Points, in no order, along strands that fork and pass close to each other.
In the rows, 128 means zero.
Points whose rows are less than 139 apart are linked; no others are.
<1161>: [155 139 156 164 136 141 166 163 142 128  91 189 153 103  54 105  97  98
 110 145  98 161 120 147 127 118  78 107 160 106 120 103 181 115 134 145
 182  87  97 146 105  65  93 159 165  74  93  81]
<544>: [132 122 125 138 165 112 158 183 153  81 107 156 165 108  90 129 152 135
 131 139 172  95 120 133  77 104  98  90 176 107 119 161 138 146 137 125
 120 112 136 138 164 175 129 147 139 123 135 115]
<519>: [ 89 113 124 131 144 117 107  94 113 146 185  94 102 149 171 114 130 124
 134 141  65 133 103 153 138  90 101 108 106 168 148 125 128 159 117 139
 121 156 156 129 113 105 140 110 108  84 115 133]
<743>: [ 98 135  92 108 130 128 156 140 127  64 147 135 195 131 133 120 134 122
 130 120 124  94 106  99  99 144 134  88 118 151 132 153 172 157 100 123
  87 138 126  94 174 171 128 105 131 139  91 147]
<809>: [132  73 118 118 118 138  63  96 113 166 157  44  98 134 157 141 154 105
 167 142 107 148 147 169 135 102 112 185 121 169 144 109  81 141 143 129
 112 177 165 141  97 116 141 108  87 105 157 110]
<1336>: [ 65  61 159 187 123 154  86 149 105 109 163  61 127 118 147 152 156 121
 131 117 159 101 198 156 120 128 131 190 145 180 126 154 128 136 100 157
 122  81 135 184 144 158 120 140  96  84 145 120]
<353>: [160 178 120 104 110  79 140 122 143 149 137 142  83 137 134 133 111 181
 121  81 162 103  96 103 147 122 169 106 116 108 117 140 120 112 109 106
 134 138 123  84 155 161 174 108 125 178 125 172]
<976>: [129 124 154 138  85 155  97  97 107 175  84 111 103 129 147 103 122 133
 114 161 147 169 199 125 173 180 131 199 107 114 153  78  98  83 154 123
 133  99 117 121 102  64 133 140 137 150 162 143]
<741>: [170 147 140 134 120  76 166 160 138 188 155 148  66 119 104 149 137 177
 143 104 143 116 101 168 145  74 126 108 162 124 121 122 110 108 117 126
 159 122 132 138 116 141 150 160  88 113 113  92]
<260>: [139 122 137 157 149 132 165 175 146 110  94 172 166 111  66 118 128 108
 121 152 117 133 109 143 105 108  79  87 174  99 126 127 183 142 134 142
 159 100 115 145 121 115  97 158 156  86 100  88]
<267>: [108 137 161 142 151 160 166  60 118 119 120 154 156 137 151  77  58  83
 123 168  35 161  81  68 143 153  96 113  65 133 151 110 147 142 115 125
 145 107 113 117  98  52 104 127 179  96 135 134]
<217>: [ 73 137 149 153 123 121 186 110  97  94 137 121 156 132 148 124  83 143
  93 110 128 104 119  82 127 160 172 130 115 122 124 125 151 121  63 146
 101  76 118 117 163 152 145 119 152 123 129 171]
<507>: [144 119  83  98 130 147  91  98 128 140 114  95 137 142 119 131 136  96
 139 146  98 163 118 137 143 148 107 137 105 126 139 102 131 128 162 131
 131 182 141 104  99  98 116  99 135 123 115 129]
<119>: [150 175 127 125 112  98 152 120 147 136 114 128 109 123 140 136 119 170
 101 105 185 103 132 101 136 153 173 125 114  98 106 143 116  99 116 112
 122 116 117  97 184 163 153 121 137 181 138 179]
<1074>: [154 182  93 104 111 153 107 102 131 117 100 153 151 161 151 117 114 101
 105 126  87 160 111  94 174 182 130  98  67 106 120 122 160 104 152 110
 148 156  97  87 115  90  95  92 178 167  96 172]
<920>: [138 190 188 147  86 126 100  85 100 176 108 140  87 162 173 107  90 161
 120 118 119 143 148  85 201 176 135 141  90 127 146  88 131  67  89 120
 154 110  95  93  91 107 146 106 164 153 133 180]
<1288>: [170 109 111  91 126 136  88 122 123 186 108  83  91 129 100 157 148 105
 174 143  93 168 127 176 122 102 122 160 147 136 128  92  87 115 168 139
 131 201 160 133  78 107 133 140  78 110 130  74]
<956>: [120 175 156 132 102 118 121  83 106 151 125 123 102 158 182 112 104 164
 109 116 127 127 128  83 167 170 152 138  81 115 135 109 106  95  94 111
 127 110 116  84 134 126 170 102 153 173 151 202]
<1281>: [155 110  82  75 116 123  75 110 147 133 152  81 113 128 156 131 148 121
 162 111 157 126 121 128 120 108 131 170  99 151 122 144  76 138 160  83
  83 200 150  98 139 145 141  90 100 179 156 162]
<23>: [106  81 108 136 141 165 110 143 132 102 107  98 157 107  91 136 144  88
 131 146 164 143 172 131 108 157 113 170 138 128 122 130 143 144 141 131
 116 122 134 144 133 139 102 141 142 108 135 118]
<245>: [118 136 135 132 153 126 177 103 131 105 136 163 142 136 126  85  91 126
 134 155  70 116  59 115 123  99 107  64 122 118 134 131 149 163 114 123
 125 127 134 107 123 111 131 122 164  99 115 130]
<57>: [ 75 132 100 117 142 158 161 111 129  58 146 136 209 127 140 126 123 104
 110 131 140 105 116  77  89 179 147 113  98 131 133 144 137 148 119 128
  72 108 123 107 165 158 108 112 146 151 129 172]
<407>: [159 103 109 107 147 141 109 128 155 132  79 132 140 102  95 116 145  90
 141 166 147 145 132 145 110 119 112 140 134  94 124 119  88 142 197 123
 112 166 167 116 111 101 112 144 154 131 161 108]
<1141>: [ 23  76 154 133 166 141 133 119 100  69 183 126 175 147 194  96 127 112
 124 140  97  75  95 123  92 101 126 106 125 180 130 181 109 180  96 180
  94 107 179 164 132 165 126 144 126  89 138 129]
<842>: [ 94 139 189 181 151 141 215 103 107 100 103 184 148 111 134  92  49 132
  88 132 103 144 116  67 104 143 166 104 118  87 116 121 108 137 102 129
 125  63 126 136 142  98 160 160 179 109 177 141]
<673>: [113  94 156 177 121 128 124 177 144 124 135 125 102  89  91 141 144 145
 135 113 184 110 168 171 116 102 134 151 165 137  99 150 135 119 119 136
 138  83 130 168 166 180 146 176  98 104 126 106]
<522>: [140 101 118 153 105 128  86 148 118 165 162  56  91 133 128 178 158 126
 143  98 145 128 178 177 128 115 134 162 164 163 126 122 146 111 121 142
 147 145 133 166 132 168 114 130  66  99 120  85]
<1172>: [ 97  79 108 149 144 165 115 157 109  89 118  88 176 122  93 153 162  89
 126 134 160 133 184 121 106 180 119 171 143 150 128 138 194 138 105 153
 116  89 121 159 134 144  85 131 133  97 118 115]
<982>: [126 152 107 108 150 120 170 114 138  88 134 169 162 135 126  97 118 134
 130 147  75 102  48  99 117  96 120  50 117 102 138 153 132 181 127 103
 100 149 129  89 151 132 134 109 154 140 123 148]
<1338>: [179 154 107 100  92 126  67 122 109 200  90 100  87 143 112 158 135 136
 167 123 113 172 150 158 167 169 146 157 157 139 122  77 138  71 162 143
 165 176 114 138  67 129 122 119 106 136  99  98]
<587>: [178 173 151 127 107  89 132 148 126 219 128 160  57 131 104 137 119 177
 150  97 143 153 122 168 182 117 139 127 169 119 120 101 129  66 131 134
 171 127 108 141  95 142 144 168  94 127  98  96]
<529>: [195 135 120 111 122  74 166 186 155 172 136 154  90 108  80 162 160 170
 166  99 158 112 101 164 114  50 122 100 175 108 129 132  96 128 142 105
 140 145 127 148 118 155 134 155  84 126 115  81]
<1220>: [178 165  94  79  97 119  65 109 126 185  90 126  91 146 130 148 128 139
 158 120 112 159 138 139 177 157 140 145 122 126 118  89 114  69 159 129
 155 190 126 114  78 114 122 103 135 169 109 138]
<1057>: [107  68 128 137 148 160  98 129 134 118 100 120 139  96  98 115 137  87
 137 169 155 165 159 151 118 135 106 167 130 112 135 120  98 148 166 133
 119 124 148 146 117 109 121 160 138 109 167 109]
<1073>: [ 84 148 179 169 131 133 204  84  94 108 119 149 157 132 154 109  61 134
  85 109 106 145 121  59 130 170 175 132  99 107 133 113 117 120  73 134
 107  60 115 120 151 110 151 134 173 116 160 171]
<14>: [ 79  77 132 132 155 110 114 145 130  77 185 106 136 128 178 127 146 133
 145 115 145  71 114 141  75  67 151 126 141 187 127 184 102 167  94 138
  94 146 157 140 150 188 141 122  85 126 139 137]
<294>: [156 161 199 168 133 124 189 134 137 138 100 200 121 102  83  85  74 122
 101 140  87 153 103 129 137 112  91 102 140 106 117  98 160 108 115 133
 197  77  96 134 107  70 128 173 162  82 112  87]
<1072>: [143 151 110 108  88 139  93  98 130 137 109  95 133 141 172 144 149 134
 122 120 163 129 152 110 158 190 147 169  76 113 133 128 106 102 149 101
 106 134 127 100 145 127 120  96 143 190 150 198]
<384>: [176 108 120 111 113 133  99 137 128 185  91 114  90 100  77 143 145 126
 169 129 128 165 147 186 137 111 136 165 161 115 115  99  86  96 174 135
 139 167 148 136  95 114 133 163  92 123 127  72]
<542>: [173 146  75 113 122 113 137 164 162 121 109 132 137 127  95 157 140 138
 127 110 178 104 129 135 110 134 138 111 153 110 107 149 164 118 147 110
 121 149 124 114 163 161 117 114 127 155 103 127]
<346>: [213 154  81  71 103  95 115 161 160 175 103 127  88 117  95 163 155 157
 159  96 178 118 122 148 130 108 157 147 151 114  88 137  92 106 177  79
 130 174 144 128 137 163 122 113 104 186 122 110]
<1184>: [ 98 131 145 168 151 175 173 136 105  87 102 169 177 114  87 133  99  99
  79 142 150 154 170  83 119 191 141 145 125 116 124 114 177 124 116 146
 107  38  71 162 157  85  83 157 165 124 138 143]
<1262>: [174 124  50 101 133 129 134 176 145 101 118 132 158 131  96 171 166 104
 147 131 125 119 122 151  88 112  98  78 168 131 135 136 201 147 135 127
 129 179 136 125 134 157 107 114 118 117  73  77]
<597>: [ 82  83 141 138 133 152 105  96 122 126 151  77 149 129 157 114 129 110
 137 161 122 138 142 122 129 162 109 167  90 156 152 125 110 154 123 137
  88 120 137 131 120 107 127 112 134 102 152 163]
<769>: [116 170 102  97  93 129  84  91 127 114 140  97 149 157 186 137 148 131
 124 105 139 129 123  91 161 186 151 134  63 117 142 139 110 125 130  96
  95 144 107  75 154 136 133  81 140 183 124 212]
<258>: [ 91 156 108 111 104 154 106  88 112 103 146 100 182 174 177 130 132 116
 116 109 105 128 117  72 165 202 151 115  60 131 147 126 142 130 111 108
  95 118  89  78 147 126 125  75 146 161 114 205]
<506>: [192 191 125  92 111  89 127 129 135 198 117 179  64 144 105 131 107 171
 152 102 110 153  99 141 184 120 128  95 141 125 120  99 142  63 132 120
 182 161 101 118  76 135 133 126 122 143  85 113]
<713>: [135 170 179 157 150 158 188  80 112 108 103 184 165 122 122  94  58  77
  91 150  73 159 101  63 136 174 113 111  85 119 133 111 171 120 114 128
 162  80  82 135 119  55  92 130 185 113 129 123]
<1176>: [ 64 128 154 138 134  94 128 121 103 145 204 110  55 146 178 144 130 167
 113  69 112  66 109 174 111  49 151 101 157 164 138 177  97 153  76 155
 152 129 157 157 115 127 159 126  69  82 121 106]
<818>: [113  99 153 182  91 142  87 146  95 163 143  62 112 132 127 161 154 136
 130 112 167 137 205 148 166 165 143 187 150 163 130 111 172 100  94 155
 150  65 105 169 126 128 121 127 100  87 104 114]
<778>: [151 116  89 117 133 131 125 180 152 118 148 127 125 130 107 184 181 117
 143 117 119 112 143 182  75  74 105  88 185 148 143 138 173 142 120 137
 149 168 151 159 128 170 105 140  84  96  84  51]
<25>: [ 49 111 164 150 155 114 140 134 128 128 185 140  78 147 158 140 137 153
 110  96 104  72 106 195  96  41 120  87 174 163 133 195  92 177 107 162
 156 115 174 171 107 122 142 159  95  62 138  93]
<1111>: [181 185 174 142 109 131 140 120 126 154  80 189 102 113 115  93  80 130
  85 142 121 162 157 116 179 170 121 144 117  93 107  85 135  53 152 125
 189 107  86 119 111  73 124 148 160 160 118 112]
<1101>: [103 151 149 118 112 107 124  76 116 140 155 110 115 141 184  95  99 161
 126 110 113 115 100  88 148 140 158 143  83 118 146 128  77 130  93 118
  97 126 140  77 146 136 187 101 140 161 170 202]
<130>: [ 99 119 149 162 150 105 173 160 148  96 114 151 149 111  97 118 113 139
 118 144 152 107 126 126  98 111 120 100 153 109 119 148 131 142 115 141
 120  95 133 141 161 155 137 157 143 112 140 129]
<297>: [101 121 112 114 126 106  77  93 107 157 214  73  83 164 191 143 156 135
 137 110  94 118 130 159 148  80 127 117 114 184 152 120 121 142 114 133
 136 175 135 135 116 134 158  90  70 115 110 124]
<39>: [134 113 151 139  93 127 101 126 121 190 126 100  82 108 130 122 127 158
 150 129 158 138 170 157 168 131 122 181 135 136 127 106 101  95 130 128
 134 111 134 136 127 126 155 157  99 124 147 122]
<356>: [117  86 163 165 138 124 113 175 142 133 159 118  90  92 121 137 142 152
 143 109 169 104 150 188 114  63 122 150 162 145 110 151  87 139 130 131
 140 110 147 164 144 177 152 177  85 107 152 104]
<766>: [154 136  44  84 135 134 120 152 145  93 125 129 160 139 112 150 154 106
 146 126 104 123 109 131 107 128 113  73 137 137 133 141 191 155 144 105
 112 186 123  97 145 144 119  91 130 150  75 117]
<89>: [ 81 136 137 146 121 119 197 134 118  75 125 134 173 112 137 134 102 150
  88  99 175  93 134  82  95 158 181 125 125 115 115 149 118 123  80 133
  80  83 126 114 188 181 152 124 149 148 153 181]
<975>: [ 81  98 135 133 144 172 108  71 117 125 138  96 169 134 151 106 118  86
 133 180  89 171 132  94 136 185 100 164  76 130 165 108 115 160 142 132
  95 119 135 126  96  62  96 112 157 107 160 164]
<719>: [101 104 111 144 142 129 112 143 127 107 178 105 126 136 140 163 165 116
 128 119 108 106 147 166  89  88 111 101 158 178 133 157 171 150 103 147
 141 152 149 156 137 162 107 119  93  91  89  87]
<582>: [182 209  78  94 105 103 127 144 151 121 100 170 122 157 123 146 123 161
 113  92 141 113 100 115 165 143 159  64 118  98 107 136 174 105 124  99
 155 152  90  93 153 157 131  93 146 191  71 166]
<810>: [ 86  99 143 131 162 111 137 168 142  97 182 144 104 143 153 161 172 142
 126 117 113  71 105 183  70  23 101  82 180 160 146 193  94 178 124 145
 147 141 165 176 121 159 123 153  84  86 139  80]
<1343>: [127 136 138 120 134 101 142  98 148 135 137 135 112 120 143 103 106 155
 126 143 141 114 102 112 126 124 136 132  98 110 129 136  76 139 132 112
 101 143 148  96 147 115 164 122 139 165 174 172]
<870>: [ 96 108 160 171 132 134 150 171 134 100 117 140 134  92  81 134 122 138
 106 135 179 114 173 136 108 132 134 129 155 115 103 136 150 123 107 139
 132  61 116 158 172 160 144 178 131 110 133 131]
<1011>: [175 188 130  91 117 104 112  98 138 172 104 181  87 149 163 101 116 152
 109 145 105 137 110 106 165 128 130 119  65  86 113 111  75  91 163  99
 130 172 141  80 116  96 131 127 160 207 162 162]
<1083>: [164 163 147 103 135  92 150  97 143 172 118 165  86 121 141  92 106 164
 123 152 122 124 104 115 141 101 126 116  83  84 128 121  57 120 157 104
 122 147 155  80 126  90 159 140 148 181 184 153]
<648>: [ 99  89 136 118 148 105 128 149 150  65 161 119 157 121 159 123 141 141
 144 119 181  75 110 111  68  92 152 137 138 166 124 190  92 150 101 121
  73 141 143 115 165 207 150 119  99 167 159 162]
<102>: [ 65  97 127 151 138 132 109 115 109 112 180  88 130 142 162 133 145 118
 123 135  89 109 138 146 116 117 117 121 122 184 139 143 148 159 106 152
 120 135 151 153 133 131 119 109 108  82 104 122]
<422>: [164 177 117 112 127 132 142 110 134 131 104 162 133 149 117 112  97 115
 115 135  89 150  92 107 155 144 115  84  99 117 126 114 176 106 130 119
 166 149 104  95 123  98 106 101 167 141  90 142]
<271>: [113  75 139 170 103 137  78 147 120 126 184  41 106 131 161 160 156 135
 132  98 164  98 189 160 118 115 141 185 150 194 129 154 132 123 100 136
 122 128 131 163 145 183 119 113  69 108 135 117]
<1326>: [163 185 145 140 131 114 187 130 137 120  94 184 135 132 101 105  87 138
 100 130 108 126  89  96 134 135 125  67 127  92 115 127 173 106 110 121
 163 109  98 105 142 109 117 123 167 128 105 128]
<847>: [ 83 108 132 110 119 118 113  86 131 104 175  89 144 129 194  93 116 141
 144 122 128 102  90  97 119 130 163 152  76 146 145 153  63 160 105 115
  63 152 140  91 150 148 173 100 117 160 174 202]
<348>: [160  82 131 108 153 125 112 173 168 129 115 125 121  92  96 138 156 130
 163 139 156 125 134 169  99  59  98 137 168 116 123 141  66 157 176 106
 111 146 158 145 121 158 132 149 104 128 166  80]
<123>: [140 163 155 157 153 138 195 113 139 104  89 188 162 110 108  93  81 107
  93 161 100 144 101  88 116 137 113  80 115  88 127 126 147 131 142 123
 144 101 107 119 134  76 104 138 179 121 142 121]
<555>: [ 94  77 146 122 186 108 131 154 140  94 166 143 124 131 163 129 164 127
 148 152 108  90  77 171  75  35  76  89 156 153 146 185  76 203 146 146
 123 150 178 170 108 150 140 146 109  89 154  93]
<412>: [168 145  60  58 125 109  87 120 151 137 141 115 119 136 132 139 157 125
 157 118 127 138  96 136 129 103 125 122 106 135 120 137 104 141 163  87
  97 211 141  97 127 132 145  90 108 182 122 139]
<425>: [ 24  90 136 129 142 139 156  93  98  71 190 115 188 145 196  93 103 117
 111 126  93  91  93  95 110 123 157 121 102 157 132 146 108 178  84 161
  68 105 160 131 131 162 150 118 141  97 143 169]
<472>: [140 134  66  97 118 159  76 101 125 126 107 112 165 163 132 132 137  80
 130 136  86 169 112 110 161 188 113 123  89 122 136 110 163 133 159 121
 134 182 112  97  96  85  98  82 156 144  97 150]
<848>: [156  96 139 116  92 124  99 135 133 194 125  96  62  97 116 119 136 157
 165 117 173 136 176 165 157 111 141 200 145 125 118 112  66  95 159 107
 118 128 147 136 133 153 156 159  80 151 166 109]
<768>: [108 127 134 126 141 100 172 146 145  78 138 136 158 104 139 125 122 153
 120 112 188  71 116  95  83 121 174 111 133 118 117 169 105 143  98 122
  85 118 135 108 186 194 161 115 130 171 160 164]
<1037>: [ 73  88 144 153 180 160 144 154 128  68 112 158 195 111  92 118 124  93
 108 179 143 146 136 114  86 146  91 119 147 116 128 144 140 163 136 142
 114  71 137 174 135 137 103 174 160 105 138 110]
<236>: [163 143 102 106 156  92 166 188 168  80 111 169 162 111  97 131 166 150
 138 131 163  71  99 111  76  86 112  74 158 101 130 164 128 165 156 107
 102 143 130 112 173 176 119 121 137 156 135 125]
<131>: [145 178 155 153  94 135 124 129 109 140  95 130 122 134 121 143 100 143
  93 111 165 142 174  94 177 211 156 157 129 115 117 101 182  65 102 136
 159  67  68 131 129 109 115 120 149 143 103 156]
<1250>: [164 123  71  92 124 152  88 113 140 125  75 114 135 127 104 125 152  75
 127 160 123 156 130 138 130 161 135 161  97 100 117 108 109 126 196 128
 113 194 155 105 105  80  90 120 151 151 130 118]
<1290>: [138  76 157 136 116 115 107 155 133 174 164 108  54  83 131 129 141 162
 162 112 166 120 160 191 137  63 134 183 150 149 114 142  48 127 144 112
 126 122 160 149 125 165 159 166  59 127 178  94]
<1358>: [ 94 128 133 137 120  89 107 103 103 158 217  84  54 155 179 145 145 161
 119  85 110  89 121 163 132  63 152 106 143 175 145 148 117 134  92 137
 152 152 139 154 125 145 157 111  61 105 107 111]
<802>: [174 186 196 155 125 131 176 128 130 144  83 206 110 103  90  82  67 126
  82 135 106 161 123 110 149 148 107 110 126  95 108  90 144  77 132 120
 203  84  90 121 123  69 130 156 170 122 116  92]
<96>: [ 91 117 162 154 156 171 145  72 109 120 117 139 161 131 138  90  84  85
 112 180  81 173 131  81 135 183 100 151  73 119 151 101 129 148 136 141
 120  84 115 142  98  41  93 141 169 103 163 142]
<382>: [116 152 185 160 154 103 226 114 125 112 104 181 135 115 128  90  69 154
 103 124  88 114  73  92 108 100 149  78 133  69 117 129 131 144  79 123
 140  85 129 114 144 124 161 143 178 105 156 128]
<961>: [136 129 133 124  82 151 101 103 120 156  98  91 114 124 167 125 141 136
 113 139 180 145 193 118 160 189 150 196  91 111 141 112  91  95 154 103
 113 113 122 108 135 109 130 121 135 175 171 170]
<41>: [178 107 126 118 128 107 139 194 160 144 112 143 117  89  69 148 165 151
 164 109 178 109 132 173 101  63 118 124 188 107 115 129  95 138 165 111
 127 135 136 155 134 166 130 160 105 124 143  78]
<684>: [ 98 102 156 150 113 129 114 100 114 151 141  87 105 124 148 108 120 135
 140 151 138 133 150 131 150 145 118 173 101 143 145 119 105 126 115 135
 114 113 142 130 127 109 151 133 122 110 162 155]
<1113>: [159 122 125 126  84 154  65 122 104 187  83  85 110 141 107 141 139 115
 152 131 130 174 174 146 170 174 132 188 145 135 132  71 137  84 149 155
 156 134 123 136  73  92 117 124 116 119 114 101]
<1148>: [124 131 146 173 128 158 162 153 124 101  88 164 144  90  89 131 113 128
  68 139 185 155 198 105 126 182 161 150 128 100 114 117 147 107 136 126
 123  52  77 145 175 102 116 163 147 139 143 140]
<1221>: [130 106 131 139 126 168 102 109 103 141 101 110 150 134 103 125 122  75
 125 153  93 185 145 124 151 178  97 165 117 137 146  89 184 130 130 159
 156 119 114 135  82  54  81 119 151  91 102 114]
<577>: [ 85  70 117 171 144 169  83 168 109  96 147  74 147 123 112 167 167  93
 124 119 139 120 203 152  99 141 124 164 165 175 125 151 178 140 104 163
 144  97 146 182 137 162  91 142 103  79 116  89]
<567>: [147 169 101  94 112  80 127 130 123 134 179 125  93 143 155 132 135 175
 130  71 142  98  89  99 149  98 177 103 133 143 127 149 140 129  69 110
 126 140 114  93 147 189 191  90 100 169 101 166]
<1285>: [127 113 143 176 102 129  91 147 106 184 147  79  95 135 115 166 145 134
 129 103 134 144 191 171 161 132 134 161 166 154 129 106 175  89 116 161
 178 108 115 176 118 137 112 147  85  82  87  81]
<532>: [191 189 105  88 119 116 124 118 134 153 114 183  92 158 122 122 100 135
 138 114  74 160  77 124 184 116 121  57 118 131 120  99 165  97 123 105
 182 173  92  93  82 118 128  98 143 145  74 127]
<1120>: [133  93 109 118 133 135  76 105 118 171 156  64  94 137 136 159 154 102
 155 141  81 161 137 176 124  92 107 149 136 161 144  99 111 135 141 155
 138 186 163 149  86 108 129 118  87  82 121  84]
<667>: [114  95 106 135 153 173 117 109 124 103 113 120 186 135  97 122 124  59
 127 167  91 166 132 105 115 178  94 137 117 125 146 118 183 157 138 161
 119 121 124 139  94  79  70 121 161  95 109 117]
<1152>: [202 140  71  98 107 115 118 175 162 144 101 112 106 112  90 165 152 132
 141  90 201 108 155 148 114 133 159 153 166 113  89 147 131 100 168  98
 125 159 122 134 161 181 110 125 111 170 113 104]
<639>: [ 46  77 134 124 163 116 123 119 113  74 195 117 139 144 200 113 143 135
 130 123 106  77  88 147  80  67 133 100 135 186 131 188 104 187 105 161
  97 149 166 146 132 157 150 121  98 100 132 130]
<30>: [ 66 135 115 120 114 154 145  94 105  86 152 102 197 152 167 135 120 108
 102 113 125 114 124  66 123 199 155 129  67 131 139 120 129 138 108 128
  62  88  98  96 154 132 107  94 149 148 133 196]
<1241>: [156 123 132 124 109 156  81 107 100 162  87 100 131 147 116 121 120  98
 128 148 106 184 157 120 175 195 110 180 115 126 138  74 153  97 146 154
 157 127 115 129  61  57 104 107 145 119 121 114]
<680>: [188 125 131 115 117 129 133 166 140 192  83 150 100 103  52 150 155 133
 170 123 116 160 119 193 127  96 125 128 191 101 109  97 106 102 176 134
 164 153 133 157  93 104 119 168  96 110 100  49]
<1315>: [133 141 117 103 165  92 187 151 154  65 117 186 174 130 122 104 141 151
 139 144 113  67  54  93  83  76 109  49 144  82 142 151 114 192 140 118
  95 134 135 105 160 158 131 114 150 136 147 128]
<431>: [181 190  90  76 102 122  87 108 136 163  89 173  98 157 151 129 126 140
 131 124 104 150 116 124 182 151 130 119  87 101 105 106 110  80 163 109
 152 194 124  97  89 103 109 102 158 194 115 156]
<479>: [161 206 184 139  95 129 125  89 111 172  85 175  90 136 147 101  83 160
  94 128 122 150 161  89 190 185 125 148  97 113 126  89 125  56 126 120
 173 100  91 105  93  92 134 132 169 167 140 151]
<816>: [158 114 106 135 155 130 154 187 156 112  84 172 159 123  64 147 165 101
 148 148 108 132 103 163  96  86  64  86 194  98 136 116 159 150 155 145
 154 153 136 149 108 121  87 150 143  84  99  63]
<408>: [134  88 111  96 117 127  74 101 133 157 157  69  99 124 157 124 142 120
 171 129 138 142 140 146 128 104 119 190 110 162 138 121  71 135 152 111
  99 185 163 110 117 135 146 108  94 145 169 145]
<831>: [128 140 165 164 107 132 140 126 117 134  95 133 117 107 118 122 104 153
 100 126 177 147 181 118 152 181 152 160 125 106 123 110 139  90 114 123
 139  65  86 132 158 107 144 150 133 137 143 155]
<632>: [109 123 163 160 131 172 135 112 107 118  98 133 153 122 104 123 108  97
  91 153 128 176 180 101 144 196 130 175 109 113 133  94 169 122 126 142
 129  47  80 160 120  55 101 137 156 110 138 132]
<426>: [ 40  95 127 119 132 141 129  92 115  74 190  92 187 130 198  97 118 118
 130 128 117  97 101  84 109 140 165 136  79 157 135 145  85 173  98 137
  55 133 135 105 147 153 154  99 126 139 150 190]
<845>: [142  85 125 106 171  96 135 173 152 109 148 146 123 116 122 138 176 131
 162 139 134 108  86 172  82  29  73 108 156 130 145 158  68 182 157 119
 115 162 165 156 112 153 136 140 106 108 153  93]
<508>: [ 57  91 161 166 174 138 165 183 111  49 116 168 210 123 103 130 139 107
 106 159 144 109 132 117  83 129 103 110 166 132 113 158 152 148 112 165
 124  39 145 185 164 169 119 189 150 104 139 102]
<1091>: [136 144 106 112 113  77 121 127 117 142 210 105  72 151 163 155 143 169
 136  79 132  94 106 136 133  70 161 103 139 171 134 152 139 137  86 110
 136 152 121 127 137 189 170 104  65 140  89 126]
<702>: [ 87 101 105 132 177 179 147 126 135  71 110 139 212 127  96 120 126  76
 119 180 127 146 133  92  90 173  99 122 123 112 138 144 163 163 136 139
  99  99 123 153 120 116  68 144 165 116 127 121]
<281>: [183 123 103 117 126 136 128 173 155 147  82 138 132 114  49 157 159 104
 156 132 126 153 123 179 101  96 112 111 194  97 115 101 148 123 172 145
 149 161 137 146  98 120 103 155 111  98  91  47]
<366>: [184 147  66  70 112 102 113 138 148 164 139 123  90 137 108 160 153 146
 160 108 137 130  98 140 126  84 127 115 138 129 122 129 113 114 153  91
 132 188 136 121 117 147 145 106  98 165 103 117]
<685>: [125 125  54  94 129 132 126 142 130  74 151 117 186 138 137 142 166 117
 143 112 126 101 127 120  99 140 131  82 134 160 135 162 197 163 111 107
  98 174 120  98 166 173 124  98 109 148  71 127]
<697>: [109 141 176 160 154 108 196 100 120 123 132 162 112 134 139  85  77 141
 125 140  60 114  62 121 135  85 127  86 123 113 124 133 140 152  82 130
 152 101 144 114 121 103 152 144 160  86 123 131]
<403>: [114 119 175 156 109 167 109 105  92 154 101 128 125 129 136  99 115 114
 105 154 133 179 193 107 171 192 122 195  98 112 153  79 132 104 132 130
 134  60  97 140 105  42 125 139 150 131 161 131]
<854>: [189 181  59 101 113 115 134 155 164 112  90 154 140 138 112 151 148 135
 111 114 161 108 114 124 132 147 144  97 127  94  97 140 170 110 158 109
 141 165 116 106 159 142 102 102 155 182  79 139]

A fork is a point with three links. Follow the links from the first point to the second and name the forks in between, in order.
<508>; <217> | <1101>
<130>; <1074> | <422>
<567>; <1072> | <1358>
<23>; <102> | <422> <1358>
<353>; <23> | <1358> <422>

A fork is a point with three links, a tip a point with one. Leave the first point through the second and follow the links. Name the first fork or tip that comes.
<961>; <976> | <131>
<809>; <1120> | <1101>
<1176>; <25> | <422>
<685>; <766> | <1358>
<1343>; <1083> | <508>
<408>; <1281> | <582>
<1074>; <472> | <818>
